Each row is a point on a landscape with many valleys, with its height.
A ball rolls from a point to whichever of its 2 nearest points has the largest drop for the distance, and stops where none of them is lower. Distance is the straight distance between rows; heights are no part of it.
dut height 4.54: [103 135  98 146 205 126 166 122 158 188 164 145  77 132 123 110 131 153
 134 137 136 124 158]
duze height 2.37: [146  91 134 125 113 117 129 108  88 154 166 104  91 197 161 172 128 157
  97 128 129 114 120]
gogu height 3.58: [169 110 136 167 150 120 131 103  55 160 160 109 120 164 212 135 155 105
 114 150 158  97  88]
zaber height 2.97: [102 165 156 111 139 154 116 172 229 116  97 167 151 114  88 121 135  87
 136 100 144 121 134]
Disu height 2.73: [155 132 165 125 168 152 147  86  80 153 139 135 105 160 124 116 105 120
  84 123 173 111 111]
duri height 4.38: [145 117 142 126  63  95 102 141  95 116 146  91 154  99 145 120 105 162
 121 100 144  84 103]
fik height 4.26: [124 138  99 121 132  50 135 146 195 136  70 137 143 135 112 114 195  85
 164 134 123 123 133]
kezo height 4.84: [103 103 160 106 142 153  89 121 179 133 145 123  73 199  75 113 100 137
 113 101 124 141 138]
Fino height 3.15: [100 117 122 134 106 172 121 109 122 128 163 142  87 137  88 144 124 118
 126 158 151 162 147]
liv height 3.19: [ 93 110 184 129 130 126  99  95 190 134 149 134  95 170  81 126  93 168
 147 181  92  78 136]
kapa height 3.16: [117 153 148 115 131 146 131 150 190 140  94 159 132 136 104 176 146  92
 122 125 126 131 139]
lel height 2.15: [100 118 138  84 109 169  95 131 146  82 112 144 109 113 137 111  80 130
 127  81  96 134 180]
bulut height 3.75: [124 161 141 133 112  86 151 129 122 174 137 138 144 147  91 145 117 113
 117 105 151 103 114]
bifu height 4.63: [146 138  90 135 144  63 132 166 183 151 124 102 123 117 122 110 187 112
 155 112 138 113 122]
lud height 5.40: [176 144 139 148 152 200 167 133 145  85 116 129 134  93 157 162 122 151
 135 124  67 143 108]
Dovu height 5.19: [188 166 132 123 179 132 184 167 157  74  91 155 178 112 146 109 157  98
 106  65 149 146  96]
todeb height 3.97: [117 117 170 109 106 129  84 142 169 105  59 119 186 126  73 128 125 134
 125 188 128 153 104]
Rivam height 3.38: [157 128 127 154 126 141 100 152  47 148 197  81 149 100 133 118 112 138
 110 140 189 149  98]
goki height 2.91: [146 100 105 148  93 115 128 119  69 154 151 107 103 199 197 210 171 127
 123 125  96 139 117]
gem height 6.51: [147 155 121 140 191 187 152 122  73 125 149 143 126  80 141  97 101 133
 114 120 150 158 138]
vudi height 3.18: [144 106 125 115 118 143  93 131  50 133 182  98 114 121 169 112 110 140
  87 116 204 121 130]
Tulog height 6.39: [159 150 134 102 171 115 165 138 124 106  95 148 163  85 192 133 109 151
 126 128  96  76 155]
Sol height 3.06: [ 74  81 133  87  62 140  67 101 113  65  93 122 128 121 133  98 108 134
 136 166 125 126 157]
nema height 4.91: [178 175 119 146 174  95 177 157 186  90 119 131 159 109 109  94 174 127
 151  58 127 119  84]
dakam height 5.34: [146 104 142 101 154 141  86 159 206  91  91  92 118 129 115  66 154  96
 127  88 150 141 109]
Zuri height 1.22: [131  95 105 140 129  69 115  98  63 155 157  88 108 150 189 107 121 161
 141 153 113  89 135]
Luki height 2.77: [137 100 107  90 134 142 104 134  87 137 145 101  88 144 169 112 122 126
  85  68 176 148 155]
rigi height 2.39: [116 150 113 129 153 133 155 111  45 174 142 162 128 160 124 149 115  69
 102 124 160 176 148]
vafe height 3.67: [131 153 116 143 147 116 165 132 134 115  85 175 181  88 143 120 156  96
 140 164 126 130 128]
neb height 2.56: [130 135  84 121 132  37 149 136  99 139  96 136 155 129 183 127 147 110
 160 119  89 108 157]
Gumi height 4.72: [ 85 135 163 122 141 178  94 114 205 135 129 159  77 183  74  98 116  80
 131 123 125 139 143]
goru height 3.76: [108 122 137  83  76 128  97 137  63 103 150 123 161 128  77 160  79 148
 101 144 151 148 155]
Pida height 5.56: [115 114  97 134 161 159  90 145 154 136 123 102  96 105 112 119 158 132
 153 186 115 185 159]
pul height 3.33: [152  95 110 130  63 119 112 126 112 110 100  93 122 162 166 184 166 138
 135 117  74 144 109]
Gan height 3.64: [127 151 149 134 102 136 136 112  22 112 176 144 177 131  96 154  55 146
 113 140 130 139 123]
mok height 2.07: [121 118 186 109 129 220  86 117 178  77 132 132 100 125 123  99  96 117
 115 133 141 115 127]
pimi height 5.77: [121 121 116 160  89 113 130 107  97  86 117 113 173  68 111  89  96 181
 164 153  70 141 106]
Kamu height 4.29: [131 132 148 110 181  84 133 145 172 193 141 119 116 134 135 120 119 159
 112 137 158  61 141]
Sovi height 5.91: [113 119  76 136  98  84 127 140  91  94 120 117 171  72 131  79 102 161
 163 109  79 161 142]
zafa height 4.11: [155 133 106 128 106  89 114 175 101 154 154  90 149 116 143 131 132 126
 116  77 157 132 117]
demu height 6.09: [104 148 122 141 104 101 184  87 131  99  95 185 154  95 118  78  97 114
 149  87  98  99 134]
Zuvas height 3.48: [ 92 166 122 129 116 135 148 122  69 155 192 155 136 139  49 151  73 142
 115 110 149 154 145]
pemog height 5.65: [146 127 115 161 138 147 133 109  97  99  98 119 163  76 128 111 128 158
 157 191  81 165 113]
reku height 4.57: [116 126 140 139  64 109 131 100  96 126 172 132 127  95 149 114  93 147
 129 122 153  62 126]
gef height 5.62: [ 94 147  86 140 143 130  91 160 149 153 144  94 129  92  58 126 148 161
 172 151 113 186 126]
risa height 4.07: [111 102 167 112  50 116  84 125 145  78  79 120 195 101 108 120 121 140
 120 176 136 121  98]
guken height 4.34: [146 143  97 150 122  72 108 173 132 178 167  74 148 106  96 120 159 150
 144 109 145 130  93]
Nol height 2.96: [163 102 100 163 184  97 133 114  84 177 146 102 110 148 200 131 163 132
 139 181 116 123 121]
mugiv height 4.28: [106 114 143 127  83 125 122  77  67 123 155 142 115 135 161 138 112 137
 118 173 162  75 131]
loz height 2.40: [116 115 170 117  85 174 100 114 168  84 109 133 120 113 125 108 135 101
 117 137 172  98 114]
Pizat height 2.06: [120 142 100  98 137 126 145 150  84 172 135 150 121 155 141 182 121  96
  93  81 143 165 178]
medus height 6.29: [125 139 150 113 112 106 161 108 124  94  86 165 168  87 149 114  76 156
 134 100  85  71 143]
sotot height 1.82: [158 130 131 111 171 119 153 114 100 128  86 139 140 144 147 111 131 100
 106 103 138 129 125]
sok height 5.32: [175 144 151 120 140 171 165 157 147  73  77 152 187  93 162 158 139 116
 107 117 119 144 106]
fofu height 2.58: [101 139 130 103 115 153 111 158 182 105 124 140 117  99 108 101 107 113
 127  60 132 129 157]
lobeg height 4.49: [182 129 128 148 150 139 158 132 182  95 121 105 105 123 131 102 163 125
 146  80 105 116  78]
Golak height 3.47: [128 151 135 143 125 126 145 146 178 105 104 153 171  53 129  99 141 121
 145 154 149  93 119]
nos height 5.47: [138 144 141 148 142 188 149 123 144 119 148 136 112  98 129 170 115 159
 133 171  91 132 130]
natan height 3.49: [174 127 122 159 135 163 113 164  66 144 176  90 146 108 157 169 150 137
 113 158 148 172 101]
pemo height 3.85: [137 118 148 126 110 167  94 156 179  80  76 119 165 111 107 141 134 133
 142 147  85 166 112]
tipen height 3.86: [107 124 137  84 101 121  97 152 120 149 128 124 127 170  80 186 122 124
  96 129 149 153 149]
Pib height 4.33: [126 130  94 115 117  64 109 148 100 169 131  76 132 165  68 119 117 141
 131  72 108 167 116]
fuso height 5.08: [145 178  72 173 189  87 187 152  94 144 152 158 151 113 154 126 160 100
 178 102  87 157 136]
sigo height 5.07: [138 105 157 106 125 142  88 123 156 102 105  87 106 157  65  81 112 126
 113  73 138 149  95]
saz height 4.03: [120 117 121  97 110  75  99 146 153 166 105  90 120 188  65 153 141 123
 124 114 112 155 120]
zege height 3.07: [133 156 161 165 112  97 155  95  85 173 122 162 165 162 128 154 147  61
 119 167 174 102  79]
rud height 3.68: [156 103 119 129  73 135 109 166 155  74  76 102 170 115 143 153 155 141
 138 105  78 172 100]
rufof height 4.05: [118 144 130 125 137  72 136 132 131 183 140 132 131 110 124 108 132 115
 126 143 177  75 135]
kov height 1.60: [133 139 101 101 100 114 137 164 123 139 100 145 141 143 153 171 148  82
 103  53 146 154 153]
novu height 2.75: [117  93 137 120  50 140  91 113 128 106 112 107 114 138 153 137 171 102
 109 135 180 100 106]
bekib height 4.30: [124 126 134 144 195 151 156  95 164 160 133 147  72 129 134  96 143 112
 120 160 158 100 132]
dafa height 5.76: [126 164 109 171 142 115 206  79 124 125 109 185 130 124 115  99 124 101
 163  88  87 117 115]
Tivu height 3.32: [ 90 147 134 139 153 160 146 113 138 159 187 155  90 161  49 147 108 151
 121 130 144 153 142]
vinof height 3.00: [ 91  96 125 106  53 183  88 111  96  91 146 144 103 147 121 159 147  97
 107 155 180 145 142]
sifif height 0.48: [133 129 118 110 122  81 136 129  94 131  77 129 171 144 127 129 120 120
 123 107 103 153 130]
lorob height 2.26: [127  91 113 107 121 183 114 149 122 118 169 110  71 140 187 161 120 157
  90  89 145 142 160]
zare height 3.52: [138 122 107  89 171  60 125 138 136 137  74 126 147 122 188 124 165 122
 140 164 121  86 169]
kore height 3.62: [151 111 139 128 109  96 131 138 185 167 122  98 107 181 152 197 172 137
 120 136 108  89 105]
dapo height 1.95: [114 104 102 119 127 176 119 155 110 147 186 128  86 145 151 203 123 162
 105 144 127 181 178]
sugi height 5.68: [107 163  82 154 117 127 129 170 153 131 138 126 157  71  78 118 155 133
 169 104 114 179 117]
bola height 6.45: [145 140 131 106 187 181 162 116 105 110 129 150 115  83 196 131  93 148
 112 130 114 108 164]
rola height 4.10: [136  99 128 125 103 146 106 129 197  89 104 112  93 145 133 119 145 113
 152  91  76 129 115]
Zagiv height 5.37: [141 173  94 186 140  74 191 127 120 138 131 169 161 126 129 111 162  80
 168  88 103 132  98]
Nupu height 2.90: [109 114 157 140 166 158 115 102 184 118 147 110  85 138 117 109  90 196
 157 177  65 101 133]
Nuba height 5.79: [ 88 159  76 141 115  85 140 143  86 132 129 135 184  90  92  96 101 132
 159 102 109 177 136]
resak height 3.36: [ 86  74 142  91  70 139  88  66  81  66 120 132 102 170  95 119  93 136
 130 166 118 126 148]
noman height 3.23: [115 141 143 122 136 144 123 171 226  71  88 162 165  71 124  77 154  95
 143 123 149 121 125]
mag height 1.18: [143  90 135 148 129 127 146 103 118 145 197 103  76 171 145 126  90 205
 113 112 119 101 117]
kalof height 4.55: [106 136 157 129 183 128 117 115 204 166 122 132  89 154  76  92 143 109
 132 144 159 105 117]
gunon height 2.18: [125 104 127 129 128 143 124 139 113 136 187 109 105 147 120 187  92 219
 127 170  82 146 154]
dob height 1.67: [ 93 135 164  96 168 190  96 132 189 101 129 150  97 118 139  82  77 122
 133 131 111 108 178]
zaf height 3.35: [135 133 141 137 118 132 133 156 212 180 138 123  96 172 101 195 166 112
 116 121 128 127 112]
ziva height 1.65: [166 122 155 133 196 156 158 106 111 151 167 110  89 145 134  97  88 172
  91  97 152 103 105]
fosar height 2.70: [131 164 124 162 128 134 160 128  81 177 136 173 149 142 149 183 160  50
 115 153 167 150 121]
ven height 3.91: [129 143 102 140 127  71 163 130 149 136  66 162 179 137 128 130 184  79
 148 160 114 153 119]
Simad height 2.53: [ 99 118 119 126 151 131 114 121 145 126 141 111 100 119 108 129  93 192
 155 154  53 138 169]
dofaf height 3.95: [144  98 138 153 107 134 105  90  50 131 139 106 127 148 186 138 163 109
 113 197 176 106  88]
suves height 5.54: [153 134 142 158 127 155 140 103  91 126 143 109 128 123 112 146 111 166
 139 156  93 144 100]
Kem height 3.45: [129 151 154 146  63  92 153 114 130 154 108 154 170 151 102 159 145  79
 114 120 168  98  79]
ratik height 6.58: [174 137  81 137 198 146 139 161  80 122 135 105 143  85 162  97 149 126
 131 119 137 190 137]
botik height 3.87: [117 145 154 157 132 149 162  72 127 127 127 162 113  98 111  96 115 120
 139 172 141  92 117]
besob height 2.93: [111  97 121  94 119  81  93 113 112 138 105  99 120 128 188 122 142 153
 130 176 138  68 155]
pekel height 4.79: [125 152  74 156 193 119 189 119 108 174 160 161  89 126 165 130 129 124
 140 106 100 138 163]
Nur height 3.46: [102 121 179 151  94 139 136  71 171 120 135 150  96 133  97 123 113 133
 146 183 115  73 110]
madi height 2.69: [ 73 101 131  80  64 132  91 108 114 101 118 135 106 129 141 115 109 122
 114 101 155  96 173]
Lika height 5.49: [138 103 135  97 167 166  77 151 176 113  93  98 107 135 129 106 148 113
 121 143 135 160 138]

Where does a ball stop that starts at each point below?
todeb | mag
reku | Zuri
bifu | zaber
tipen | dob
Tulog | bekib
Pida | bekib
natan | dapo
botik | dapo
